Points, in no order, along strands that fork and pass close to each other.
In the rows, zero is written as 128.
Two points are linked if the straight distance between their rows is under 192. Some points are linked to none.
j_142: [ 65 126 151 130 179 117 169  55 120 109 136 143 134 137 167 179 154  81
  97  95  55 238 128 146 117 135 106 144 144  94 172 136  90 167 160 142
 127 145  90  88 120 134 134 125 115 161 178 147 147 103 154 126  99 111
 138 105 159 162 153  98 116 128 129 105 147 149 115 113 187 116 155  61
 102 117 204  53 101 111  72 112]
j_303: [134 135 127 153 121  90 174 154 140  79 137 107 168 146 143 122 106 165
 156 133 150 161 145 110 128 127  95 107 122 139 136 133 127 117 127 114
 140 132 126 176 140 131  99 102 141  98  93 152 119 110 158 132 131 149
 109 132  95 136 132 144 109 142 167 124  89 113 130 121 118 160  73 140
 151 118 134 169 144 134 167 135]
j_66: [174 170  92 142 124  50 172 165 160 107 101 111 154 138 123 106 109 166
 138 133 132  61 177 130 173 115  81 127 111 141 150 197 153  90 146  98
 182 161 182 190 146 140  91  73 146 125 145 140 148 101 106 151 122 155
 121 126  81 118 137 144 141 108 174 118 161  97 107 150 121 152  75 187
 118 122 125 191 131 123 196 180]
j_957: [163 145 137 145  85 141 132 140  96 124 118  93 130 219 138 154 111  97
 164 205 135 136 177  94  62 110  98 163  93 106 120 178 122  82 120 159
 167 122 139 147 119  68 156 144 115 106 189 169 115  80 133 109 157 157
 176 126  89 161 133 109 121 141 138 143 130  93 146 165 107  92 106 127
 159 115  69 123 137 168 159 108]
j_733: [139 136 100 131  87 119  38 159 158 154 130 115 131 143 139  98 110 186
 192 135 208  61 111  97 102 111 121 138 100 162  93 107 129 115 124  99
  75 109 120 106 120 131 142 161 133 107  46 124 144 139 102 139 164 147
  98 173  91  82 134 138 147 119 142 121 104 148 147 144  75 121 112 207
 148 135 131 199 133 158 160 111]
j_760: [128 125 103 144 112 121  71 169 164 125 138 125 152 119 155  82 112 193
 167 105 178 107  94 106 117 118 127 108 109 159  95  84 118 154 113  90
  67 110 107 124 137 151 131 154 144  85  24 128 140 144 116 140 146 155
  97 162  97  92 137 147 119 134 129 136  68 142 145 114  89 141 100 181
 147 130 128 191 138 161 154 122]
j_33: [159 154 100 105 101 131  39  75 108 180 139 120  65 183  98 111 167 110
 142 136 185  39 155 127  96 116 108 183  91 148 107 126 157  78 136 153
 118 112 140 103  95 107 176 176 104 171 139 102 173 106 104 115 163 122
 149 151 131 105 129 105 159 138 121 105 182 153 136 174 116 111 202 216
 109 118 143 148 118 141 102 123]
j_381: [159 155 132 117 109 104 129 151 105 128 108 118 122 176 121 132 121 112
 171 163 125 108 173 107  95 110 107 158 115 130 132 154 137  98 114 134
 162 124 162 146 128 100 140 132 107 129 167 125 128 102 135 138 148 139
 151 123 118 140 126 109 138 117 159 148 157 118 130 155 140 102 107 118
 128 125  98 139 134 141 160 134]
j_962: [131 128 143 124 164  86 191 145 130  98  91 156 157 119 126 151 107 106
 151  69  22 176 139 132 139 134 106 124 146  95 164 152 106 136  98 125
 156 144 170 141 133 138 101 114  97 139 166 116 116 138 142 167 106 138
 141 101 157 134 137 108 133  83 164 163 158 121  94  93 184 142  99  67
  95 129 126 113 108  88 132 167]
j_4: [114 108 126 120 181 104 158 144 136 120 114 169 135 102 138 127 108 128
 147  53  36 194 118 120 136 131 110 116 145 107 149 112  84 160  90 119
 124 124 120 123 136 162 127 123 109 119 135 120 115 143 160 148 114 131
 130  93 167 120 138 127 119  87 140 150 101 141 122  77 184 159 106  55
 112 127 145 118 118  90 134 123]
j_205: [174 151  91 161  87  81 121 180 112 117 104  80 157 200 105 105 150 147
 120 136 164  72 185 131 123  58  70 136  77 158 120 172 128  90 153 112
 167 143 182 207 157 110 155 114 154 101 150 159 172  86  94 150 154 156
 157 132  77 110 150 130 112 147 142 129  99 105 125 152 102 154  61 203
 116  76  73 185 115 162 161 162]
j_3: [152 128 111 163  89 114 123 167  79 134 125  70 165 216  88 115 167 128
 101 129 172  93 183 137 114  55  80 143  70 169 111 145 118 102 159 126
 158 129 153 192 150 112 168 130 154  92 155 164 161  96 106 133 151 153
 162 127  83 114 142 124  94 172 115 132  79 107 120 129 106 149  85 185
 122  65  57 165 106 178 123 148]
j_291: [ 98 133 116 172 128  87 158  98  98 102 153  92 136 211 146 152 152 127
 113 140 147 194 171 109  85 116  57 154  95 137 139 118 103 122 163 131
 145 130  90 150 122 130 131 132 124 119 156 157 168  86 175  90 121 142
 130 127  94 141 163 109  78 183 140  94  92 151 125 127 127 136 112 148
 143  94 160 132 113 162 117 112]
j_79: [133 129 140 153 100 142 144 157  67 127 139  73 163 187  93 139 168 108
  91 161 165 103 153 142 110  72 116 116  94 147 123 145 112 122 161 140
 150 132 150 184 160 100 163 130 153  87 161 164 124 112 116 112 137 153
 156 114  91 135 124 140  99 181 106 143  69  92 116 125 105 130  97 144
 124  72  54 130 110 176 122 133]
j_748: [148 151 141 120 126  82 170 137 101 129  97 117 130 148  96 139 147 103
 111 115 111  95 160 146 136 112 115 142 126 122 144 159 134 110 131 128
 179 136 169 174 136 128 134 105 125 143 180 112 138 123 115 150 126 128
 147 117 121 125 130 123 121 129 152 148 164 118  89 128 152 126 106 143
 100 108 113 123 111 133 136 175]
j_311: [120 141  88 117 122 106  64  87 109 172 146 125  84 178 130 105 154 142
 134 103 158  79 142 115  90 109  87 178  93 168 105  90 133 108 127 127
 107 118 127 108 103 144 159 180 108 159  98 110 197 116 134 125 148 131
 131 144 126  87 147  99 142 138 135  94 148 178 140 150 126 131 153 205
 105 117 164 152 109 137 101 128]
j_424: [140 129 149 124 122 131 188 146 158  93 118 132 140  76 125 151  72 113
 153 156 128 143 114 133 159 186 177 115 172 108 156 162 152 117 132 119
 168 146 156 137 113 119  59  84 116 153 142 131  86 144 138 144 107 119
 104 142 130 170 126 138 145 110 131 139 167  97 124 155 105 124 129  97
 156 180 134  99 148  95 130 148]
j_354: [143 135 181 117 130 137 192 163 148  88 101 128 163  97 122 154  90  95
 171 144  86 159 123 127 139 169 185 104 163  95 163 161 130 128 127 130
 161 137 165 136 125 106  64  87 107 135 140 129  71 143 134 156 108 118
 134 129 135 176 123 124 131  93 122 158 165  89 116 141 142 114 124  50
 138 166 108  89 147  93 138 152]
j_592: [ 86 115 107 144 118 129 122 108 134 125 170 117 144 113 166 130 122 168
 118 123 173 165  98 124 133 154 138 109 133 147 111  74 130 147 144 122
  89 134  69 137 139 162 104 118 153 105  60 152 127 140 163  90 118 136
  90 147 106 131 140 155 119 174 113 100  65 150 141 107 102 162 142 163
 154 132 172 137 127 149 112 113]
j_953: [140 133 146 115 155  96 140 157 113 127  86 161 129 140 118 136 124  95
 175 107  37 140 151 114 110 115 112 144 139  97 154 137  96 144  80 133
 133 122 174 104 127 113 143 130  92 146 158  97 114 134 128 180 123 129
 161  98 172 132 125  95 141  66 168 169 178 124 121 122 206 106 104  50
  89 138 108 110 122  94 139 134]
j_891: [121 116  98 137 115 117 151  98 173 133 142 138 117  59 145 122  94 173
 112 101 149 124  90 139 191 178 158 116 149 139 107 111 169 119 125 119
 115 153 109 142 107 170  90 107 148 149  87 135 118 165 125 121 103 130
  94 146 128 123 125 171 152 135 116 115 129 140 138 122  93 177 139 173
 141 171 168 140 141 103 119 140]
j_719: [167 145 105 151  94  75 130 186 147 105  96  96 169 151 134 101 118 168
 154 164 162  58 176 118 139  95  83 117 102 150 134 184 129  86 149 110
 146 138 166 183 150 114 116  97 159  96 107 150 148 106 102 143 149 156
 128 146  71 109 123 147 134 118 162 132 110 100 134 149  86 148  58 194
 142 112  98 205 142 145 208 150]
j_116: [149 142 114 132 109 102 137 163 163 101 130 115 165  90 139  99 101 191
 132 113 167  72 117 137 178 120 135  89 129 139 123 145 150 117 145  93
 115 147 150 176 152 141  98  79 157  89  50 132 118 140  89 135 129 142
  88 151  97 102 131 172 123 128 145 140 106 107 125 126  72 185  88 196
 147 127 122 193 136 136 186 157]
j_328: [102 113 141 127 120 181  84 153  78 166 160  88 139 145  95 128 191 116
  87 143 183  80 120 146 119  88 166 101 129 150 108 102 114 156 163 130
  98  98 116 127 157 131 162 152 148  93  98 132 123 151 102 101 148 131
 132 124 124 108 101 134  96 167  89 140  70 114 118 110 101 107 131 144
 124  76  84 121 110 181 111 120]
j_136: [175 137 141  80  94 201  54  94 113 174 120 133  70 141  64 139 156 103
 171 206 168  44 119 133 109 142 165 151 114 110 116 166 173  79 144 169
 159 110 129  94 101  59 164 143 107 156 182 101 103  96  91  99 153 103
 147 157 115 130 104 126 168 131 124 132 187 114 135 178  95  90 211 153
 142 139 103 117 134 153 110  97]
j_659: [ 92 131 115 152 135  85 157  78  99 125 151 112 115 180 140 147 167 127
  72 111 138 183 160 133 122 117  79 146  93 139 140 102 118 137 169 119
 139 134  92 150 132 156 135 131 144 146 149 145 172 106 156  96 110 123
 115 125 107 118 157 127  91 186 133  95 116 165 110 115 137 141 136 163
 107  76 170 120 101 146  91 135]
j_90: [ 65  86 149 120 149 177 152  52 136 150 148 129 102  70 135 160 166  82
  36 119 132 174  73 162 152 167 184 127 180 120 127 109 138 166 154 135
 100 138  98  96 122 141 105 133 147 156 150 131 143 146 117 107 101  71
 131 106 164 158 118 146 131 147  77  93 135 129 125 109 133  86 184  92
 116 122 165  39 133  93  61 115]
j_817: [167 144 144  75 102 198  67 138 136 152 108 143  99 131  90 150 115 108
 210 214 148  74 129 107  99 135 159 135 116  96 121 160 151  93 117 139
 163 107 134  95 106  55 151 138 108 134 152 105  77 113 100 120 148 111
 139 155 105 141  89 124 159  99 137 148 175 102 155 185  94  79 170 100
 148 146  79 122 151 155 156  84]
j_989: [103 105 136 114 141 159 155  85 134 144 136 134 101  73 124 140 136 112
  82 143 142 138  91 157 157 177 182 117 166 129 126 109 153 142 131 140
 128 133 114 117 123 143 101 126 134 152 129 115 125 155 129 114 103  89
 105 125 150 146 115 142 141 138  91 117 140 125 126 125 122 120 178 112
 127 150 156  87 137 105  91 132]
j_923: [106 123 120 124 182 114 119 119 147 137 121 191  97 104 154 116 106 130
 147  69  40 194 125 110 130 134 107 136 159 114 138  95 103 166  60 142
 112 123 128  74 114 160 153 138  95 152 148 102 137 137 164 142 122 123
 129 100 183 110 149  99 161  72 138 134 133 173 147 109 202 149 139  63
 119 151 163 104 117  60 109 104]
j_582: [139 139 107 127 144  97 171 141 191 108 105 171 115  38 154 118  50 174
 148  95  89 115 119 128 208 168 134 109 157 120 125 142 174 115  92 112
 150 153 161 140  95 166  74  84 135 153 132 124 109 153 122 148  95 142
 108 121 135 124 130 140 183  70 150 128 160 143 141 125 122 170 111 130
 140 195 144 140 136  66 152 151]
j_609: [137 125 105 128 148 118 169 113 177 127 113 184  95  41 151 117  64 139
 130  86  82 139 112 133 199 179 142 129 163 117 108 112 173 115  76 121
 136 154 142 128  85 160  95 108 128 177 152 110 125 164 135 144  85 128
 115 124 158 121 130 137 183  85 132 124 169 163 137 118 139 163 139 119
 129 195 152 118 127  65 114 155]
j_910: [ 93 106 119 123 160 114 126 124 104 136 138 137 139 128 143 115 165 140
  91  70  89 181 127 151 122  98  97 113 109 134 133  86  82 169 136 117
  95 106  92 118 146 170 140 143 138 113 100 135 150 127 146 128 127 113
 123  98 142  91 132 121  99 136 113 120  83 169 114  73 169 144 110  97
 112  77 152 121 118 135 116 127]
j_561: [135 132 143 127 109 141 176 153 193  87 140 147 140  55 148 129  52 153
 164 165 142 150 100 111 174 206 173  95 170 126 145 152 154 112 121 118
 152 150 127 145 104 128  45  72 135 139 112 147  67 148 138 141 115 121
  92 151 121 165 133 154 147 109 130 124 132 113 141 143  80 143 123 100
 180 201 141 122 173  91 147 132]
j_19: [129 122  96 122 150 119 142  64 160 156 127 170  73  75 140 125 102 115
 106  98  94 126 118 127 177 168 134 151 147 124 109 109 181 109  95 144
 132 151 140 110  77 136 129 145 120 198 157 113 159 151 129 129 100 116
 116 123 174 122 133 114 178 101 132  96 200 174 142 136 149 153 169 144
 116 184 174 114 130  77  73 150]
j_169: [ 74 113 160 130 149 145 164  54 113 128 144 121 121 134 140 181 173  64
  62 122 107 185 110 162 121 142 144 134 155 107 149 127 117 151 169 139
 128 146 113 102 134 125 137 126 131 164 171 130 142 119 140 118  95 103
 146 105 148 163 143 118 121 147  99  99 155 126 113 122 163  77 171  75
  96 108 172  40 114 112  67 119]
j_848: [164 146 122 117 117  93  84 191  85 162  95 108 140 172  95  94 162 127
 121 101 120  71 174 128 117  56  84 142  78 164 114 126 101 126 120 113
 128 118 184 164 135 118 183 152 134 113 142 113 180 119  90 174 157 133
 177 126 123  75 118  98 115 114 152 158 140 138 123 133 144 123  74 145
  85  89  74 166  96 151 156 165]
j_619: [134 136 153 162 107 138 149 136  92  98 124  83 156 225 144 173 126  88
 144 192 125 177 166 100  48 102  92 163 109 109 126 156 105 106 126 153
 148 119 128 133 127  72 144 142 108 102 179 170 125  78 156 100 141 154
 172 117 106 168 141  98  93 152 124 132 108  95 136 143 131  97 100  97
 148 106  81 104 124 162 146 109]
j_614: [147 136 108 124 114 103  47 182  98 173 109 117 138 150 107  83 162 162
 122  83 142  53 143 134 107  64  97 141  86 174  99  97  91 143 121  95
 102 102 162 130 129 140 170 174 133 122  75  97 193 129  94 174 157 134
 148 130 128  62 119 104 126 121 130 152 126 155 121 122 123 124  90 175
  88  91  97 185  95 149 131 160]
j_665: [116 126 137 116 138 125 148 116 116 135 130 140 109 115 126 141 124 123
 118 122 127 134 123 138 139 154 139 128 149 130 128 118 143 141 118 128
 131 131 121 128 123 139 116 128 126 149 132 111 121 142 135 133 121 118
 116 121 141 135 128 123 134 123 127 124 147 131 133 126 143 128 150 121
 124 143 144 120 129 117 110 128]
j_803: [146 133 132  97 104 212  43  94  87 173 140 125  82 158  82 145 181  92
 127 187 177  51 123 134  99 115 157 145 115 126 110 137 165 104 153 172
 132  99 114  91 110  79 176 168 120 138 158 110 124 115  92  83 163 108
 145 148 122 125  94 120 150 152 107 127 154 123 132 155 110  77 211 153
 131 123  94 108 123 160 105  84]
j_762: [101 120 145 152 160 107 169 141  99  90 130 117 179 168 148 141 132 131
 138 114  74 223 146 115  99 102  80 115 117 113 161 124  72 142 128 129
 123 132  94 145 153 121 126 131 123  92 135 154 130 111 180 135 119 127
 139 111 132 135 140 120  80 136 145 128  74 118 108  84 165 146  79  77
 129  95 136 128 125 147 134 125]
j_339: [115 126 137 181 114 115 153 124  79  99 146  73 159 234 144 157 153 116
 109 167 148 191 175 109  56  90  69 152  89 134 117 132  95 121 152 143
 143 120 104 151 143  94 147 139 132  94 170 182 158  85 165  85 136 154
 154 128  94 147 149 115  68 176 124 108  77 119 133 122 113 128  85 122
 145  79 102 116 124 169 126 103]
j_408: [128 132 172 119 150 126 199 147 123  92 102 122 173 118 127 174 114  70
 143 120  55 177 129 145 114 153 159 125 151  83 169 157 102 137 133 137
 139 142 155 131 143 114  99 114  99 136 152 133  86 130 142 160 102 121
 153 107 158 183 125 109 120 107 128 159 153  93 103 126 183 108 124  35
 116 149 115  79 123  99 118 148]
j_290: [ 90  97 131 126 157 170 124 140 153 117 167 151 140  75 157 102 119 154
  92 108 133 178  71 133 130 156 191  83 171 132 109  74 121 190 118 133
  80 121  70 108 150 169 105 124 151  88  63 133  81 170 141 101 125 118
  94 116 147 140 120 167  90 151  79 122  44 136 147  91 123 131 143  93
 158 142 150 109 152 122 124  92]
j_402: [140 103 159 113 155 174  99 184 145 133 124 163 134 113 138 101 126 126
 145 135 108 142  94 110  95 107 169  88 137 123 119  95  96 184  90 125
  78  89 109  71 159 126 153 152 124  77  86  92  77 168 123 130 139 131
 131 121 154 122 102 133 100 107 112 158  92 114 138 109 146  90 110  47
 132 136  80 137 166 129 171  78]
j_157: [114 105 131 138 175 115 129 163 136  92 121 151 171 141 152  94 122 158
 154  84  68 229 126 109  98  90  95  95 105 123 144  95  51 162  83 118
  90 103 100 134 166 158 138 142 125  72  91 128 121 128 178 149 127 138
 135 107 152 107 135 133  86 113 144 142  46 139 125  71 161 160  69  81
 135 108 138 175 136 129 167 118]
j_881: [138 131 170 117 163 127 109 156 109 136  90 149 142 151 123 144 132  88
 168 132  48 158 148 103  81 100 112 130 134  93 159 125  84 149  83 140
 103 112 148  79 142  95 157 156  86 116 147  96 110 127 135 160 142 129
 164 104 184 135 114  94 124  75 142 167 150 107 119 127 193  80 114  28
 100 136  99 101 134 104 143 111]
j_875: [152 136 133 128 111 108 165 162 163  99 126 122 159  71 124 114  95 173
 129 142 154  76 124 142 184 151 153  92 152 131 141 164 150 114 149  93
 154 155 158 184 146 133  77  57 153 104  84 133  90 136  91 138 121 133
  89 151  97 123 117 173 134 122 142 139 129  84 123 138  81 176 103 170
 154 149 118 161 146 124 193 155]
j_975: [171 147  85 106  88 118  66  97 116 182 124 113  82 162  86 117 144 133
 151 154 188  19 150 125 128 122 124 179  99 139 113 155 166  64 152 144
 134 118 144 112  99 120 168 144 112 161 144 119 158 115  89 118 156 132
 140 161 110 110 132 126 173 134 128 110 179 128 122 173 101 120 178 224
 123 132 132 159 121 145 125 124]
j_229: [136 140 152 110 133 138 123  89 108 152 122 140  84 136 108 143 151  79
 112 139 112 101 129 138 112 138 138 158 147 114 128 137 145 119 115 150
 144 131 144 107 115 101 139 145 103 181 168  93 134 126 129 140 132 109
 140 121 168 140 120 103 151 116 132 135 200 131 124 150 171  89 173 107
 107 137 134  87 118 114  97 130]
j_784: [137 126 165 114  98 196 119  96 145 128 129 132 102 113 100 155 115  74
 151 201 145 136 105 133 116 188 184 134 163 105 145 151 155 117 142 159
 159 133 123  96 105  81 107 123 101 162 158 120  99 122 138 116 122  92
 129 144 151 180 123  99 149 129 113 118 182  98 140 185 122  82 187  75
 158 180 130  62 148 110  87 114]
j_849: [144 120 126 113 123 134  71 201 106 157 110 113 150 119  98  86 171 149
  91  81 132  61 121 151 136  70 145 108 100 152  97 105  85 169 116 100
  94  87 156 130 154 149 172 155 147  98  70  84 157 148  75 170 149 134
 134 123 141  64 103 122  97 117 114 168 106 144 112  97 133 123  96 139
  88  88  68 163 105 152 149 159]
j_768: [139 123 170 105 151 169  97 184 114 143 109 150 140 144 127 127 136 107
 158 146 101 139 125 109  83  93 147 103 117 114 136 113  89 162  85 142
  97  98 132  76 159 107 176 167 118  79 114 101  90 152 120 137 144 134
 151 118 160 120  96 124 105 100 119 158 108  95 129 110 153  72 106  43
 121 108  73 125 146 140 168  98]
j_119: [139 121 110 137 109 121 103 166 169 116 140 118 159  67 140  74  92 200
 120  87 167  73  78 136 166 124 150  94 134 143 110 117 139 144 137  91
  90 126 132 148 142 158 108 106 160  83  24 121 125 159  80 136 133 142
  83 149 108  93 125 171 121 137 115 142  79 120 131 112  74 185  98 199
 138 128 124 183 135 140 171 155]
j_880: [187 132 109  86  86 158  60 103 129 169 118 135  82 120  69 134 136 131
 182 194 191  19 133 123 133 142 163 159 103 120 113 178 176  59 151 154
 149 115 132 100  92  82 153 118 111 163 167 110 117 102  80 113 156 108
 130 169 104 122 113 138 184 119 129 125 190 121 138 185  82 104 204 197
 143 145 111 147 140 150 132 105]
j_579: [144 145  83 125 102  99  48 120 145 166 133 140  96 130 139 101 108 175
 172 106 175  53 115 100 112 124 103 179  99 162 102  97 149 103 111 109
  94 131 143  93 100 146 142 163 114 154  67 116 173 141 115 145 143 139
 116 155 113  75 144 121 178 109 152 101 159 164 148 150 103 145 132 206
 121 149 163 177 111 129 131 141]
j_845: [142 130 150 121 117 128 179 172 174  71 138 139 155  66 142 115  65 163
 151 157 147 124 105 129 175 177 156  77 166 130 138 159 150 113 136 100
 145 155 143 175 140 128  59  55 147  99  77 147  59 144 118 149 127 135
 101 152  99 148 123 170 133 116 141 134 109  94 135 133  74 154  97 127
 174 168 125 154 168 104 192 133]
j_905: [ 86  82 114 118 133 142 124  37 129 174 148 116  85  58 141 117 177  89
  22  80 137 121  81 160 191 149 171 140 149 125  93 100 153 141 152 120
  77 124 119 111 121 165 128 175 158 175 132 122 169 153  84  94  94  86
 125 113 155 111  99 149 141 147  82 103 139 155 123 107 136 128 181 178
  79 114 149 103 122 105  72 147]
j_270: [143 133 148 102  96 178 119 114 138 134 123 128 107 109 101 153 115 103
 173 201 162 105 115 131 116 167 174 128 153 111 137 151 158 109 143 140
 159 123 121 111 111  86 108 120 114 148 149 124  87 123 133 118 133 102
 125 155 124 167 108 124 151 126 119 126 167 107 138 176  92  89 168 107
 166 163 115 100 155 134 120 103]
j_631: [ 88 130 126 137 192 114 163  82 143 113 117 173 116 111 165 148 106 103
 137  75  41 227 130 114 130 147  87 141 154 102 160 114 103 146  96 145
 125 143  95  91 110 143 127 127  99 175 177 137 141 121 181 128  99 123
 122 102 171 135 156  90 153  95 136 114 154 167 141 113 195 142 135  72
 119 149 215  82 100  84  77 123]
j_335: [156 150 138  99 128 144 109 103 131 145 107 165  75 130  99 141 125  80
 162 152 111  95 133 130 118 142 134 170 146 102 141 157 162 107 100 159
 168 134 161  90  98  83 139 142  86 192 182  87 121 125 119 147 137 115
 142 135 169 145 124  86 171  92 147 135 232 134 135 176 159  89 177  93
 111 170 131  95 136 108 109 127]
j_611: [103 108 100 148 111 137  73 145 142 127 166 119 145 114 155  88 118 193
 124  98 184 120  85 108 111 123 133 100 119 158  93  70 121 166 127 110
  64 107  74 114 144 173 133 152 154  89  16 138 133 151 138 118 134 150
  86 159 106  96 134 153 101 161 110 127  45 162 143 100  91 162 115 184
 147 119 150 168 125 169 131 121]
j_153: [ 78 118 115 136 163 116 145  91 104 124 155 128 142 132 158 141 159 126
  74  91 102 212 131 150 130 111  92 120 118 127 140  92  92 167 154 121
 107 131  69 124 142 166 130 137 149 128 125 151 153 116 167 104 122 117
 112 116 131 114 134 123  93 160 114 102  81 160 119  78 152 154 122 115
 123  76 179 109 111 139 100 122]
j_866: [148 167  82 145 155  68 183  56 163 117 130 159  75 154 154 116 100 129
 125  89  96 132 164 107 162 134  80 181  86 123 133 154 170  80 118 131
 171 172 146 132  75 168 116 114 108 217 206 136 184 106 167 127  88 164
 133 110 119 139 168  96 165 132 171  85 235 178 108 162 163 138 130 194
 105 146 207 133 127 102  81 161]
j_35: [127 107 137 123 119 179  74 179 109 147 139 105 150 119 117  98 167 144
  87 109 173  73 103 150 125  85 185  88 123 149 100 104 114 174 137 119
  78  94 116 118 167 141 159 150 150  78  61 106 108 171  88 126 152 132
 117 127 130 100  88 139  88 150  91 156  68 123 117  93 111 118 113 135
 115  92  72 150 128 170 136 129]
j_672: [127 144 136 105 119 179  60  72  75 172 148 109  77 195  91 143 193  68
 108 166 155  86 144 143  89 103 120 161 115 127 124 132 148 107 144 167
 143 112 122  97 120  79 190 167 110 153 185 115 148  94 110  98 171 111
 161 114 138 144 119 104 135 149 106 116 164 120 132 163 134  76 204 134
 111 103 113  87 108 150  91  89]
j_60: [ 93 100 118 127 154 154 132  52 165 150 141 161  74  49 144 126 119 110
  85 111 111 152  93 132 172 189 161 127 177 130 106  97 185 128 104 156
 114 143 119  91  94 136 114 151 131 184 152 108 142 156 126 117  95  90
 111 128 183 131 130 128 166 120 104  97 171 166 152 132 140 133 189 104
 116 186 164  86 142  73  68 129]
j_744: [ 83 121 140 158 128 129 198  79 153  83 150 119 127 113 149 171 101 116
  94 141 133 224  98 133 143 201 137 127 153 115 159 122 136 138 158 125
 142 158  84 139 117 137  69  94 142 148 150 156 113 120 176  94  82 109
 104 121 114 191 150 146 116 162 127  98 123 129 129 129 103 131 162 106
 156 156 199  73 129 107  69 130]
j_61: [ 82 118 126 157 111 135 156 102 127  96 186 113 143 142 157 148 123 155
 127 174 180 195 118 112 116 166 121 123 146 139 127  92 129 132 158 124
 115 132  49 136 128 140  89 113 151 103  93 175 111 125 191  86 123 129
 101 135  98 157 144 147  97 178 127  96  66 136 143 124  92 138 138 148
 175 137 168 125 139 150 109  88]
j_755: [157 132 109 127 143  95 150 186 193 112  98 181 126  31 156 100  49 185
 141  83  79 101 123 132 207 143 129 102 149 117 124 149 150 124  92  95
 128 149 181 137 107 166  87  76 127 119 112  99 118 164  94 164 115 146
 105 121 133  98 131 158 174  50 164 154 154 134 138 113 135 176 101 127
 130 186 114 167 133  69 188 145]
j_247: [ 91  95 122 126 191 117 135 147 133 122 122 166 149 107 138 112 137 134
 112  47  35 214 108 144 124 102 111  97 127 110 144  96  55 184 106 119
  95 112  93 100 160 180 146 133 126  95 123 121 133 128 162 141 121 118
 131  88 178 104 133 120  99 111 114 141  56 152 114  55 191 153  92  50
 104  90 139 127 124 111 137 112]
j_765: [102 122 157 166 107 144 176 124 123  61 164  93 167 168 165 155 107 140
 145 196 166 219 133  98  84 149 121 119 139 122 132 128 105 124 141 127
 132 133  71 145 140 107  90 113 135  76 107 192  97  95 193  81 126 141
 131 131  90 184 139 137  82 165 127 109  59 100 144 127  92 123 103 105
 181 132 130 128 151 154 148  81]
j_418: [130 128 144 125  97 171 111 152  62 151 141  76 141 161  78 133 185 108
  86 163 182  73 131 154 135  82 155 113 107 149 119 149 118 125 171 150
 142 113 149 159 164 103 166 142 148  92 151 154 109 127  91 105 143 144
 153 127  95 130 107 144 108 184  92 156  83  90 113 122  97 111 122 152
 117  73  56 121 104 184 102 138]
j_135: [ 93 104 139 125 151 162 105 144 123 126 141 142 140 108 150 119 141 144
 118 127 130 170 102 125 106 129 156  91 150 134 121  82 114 183 107 134
  82 104  78  90 148 146 141 143 136  88  74 129  94 159 149 110 141 125
 112 117 150 142 117 140  96 136  98 118  76 130 140  97 137 115 129  79
 151 128 131 116 152 133 134  72]
j_731: [163 156 124 129 119  79 183 133 128 124  95 111 138 117  98 128 137 118
  96 111 115  62 150 159 179 121 119 134 123 130 144 175 150 105 148 110
 191 156 184 189 138 141 114  86 144 142 173 110 139 122  94 144 116 135
 127 124 110 129 130 148 130 132 141 136 177  98  90 135 129 148 116 178
 100 113 120 144 110 125 154 193]

A fork is a point with three links, a tip a point with one. Leave the first point through the second and follow the links. Name the first fork or tip that comes.
j_731 / j_748 => j_247
j_135 / j_402 => j_962
j_79 / j_418 => j_848
j_755 / j_582 => j_989

Follow the links from the first point to the second, and from the first to the third. Name the last point that the two ways share.
j_135 / j_116 / j_169 => j_962
j_290 / j_762 / j_153 => j_247
j_19 / j_354 / j_335 => j_989
j_768 / j_153 / j_609 => j_4
j_923 / j_768 / j_611 => j_962
j_229 / j_582 / j_631 => j_989
j_169 / j_845 / j_619 => j_4
j_61 / j_784 / j_845 => j_760

Name the points in between on the shortest way along the links from the first point to the second, in order.
j_817 / j_116 => j_136, j_880, j_975, j_33, j_311, j_579, j_733, j_760, j_119
j_418 / j_66 => j_79, j_3, j_205, j_719
j_35 / j_339 => j_328, j_418, j_79, j_3, j_205, j_719, j_66, j_731, j_748, j_381, j_957, j_619
j_923 / j_90 => j_631, j_142, j_169
j_229 / j_768 => j_665, j_989, j_90, j_169, j_142, j_631, j_923, j_4, j_962, j_953, j_881
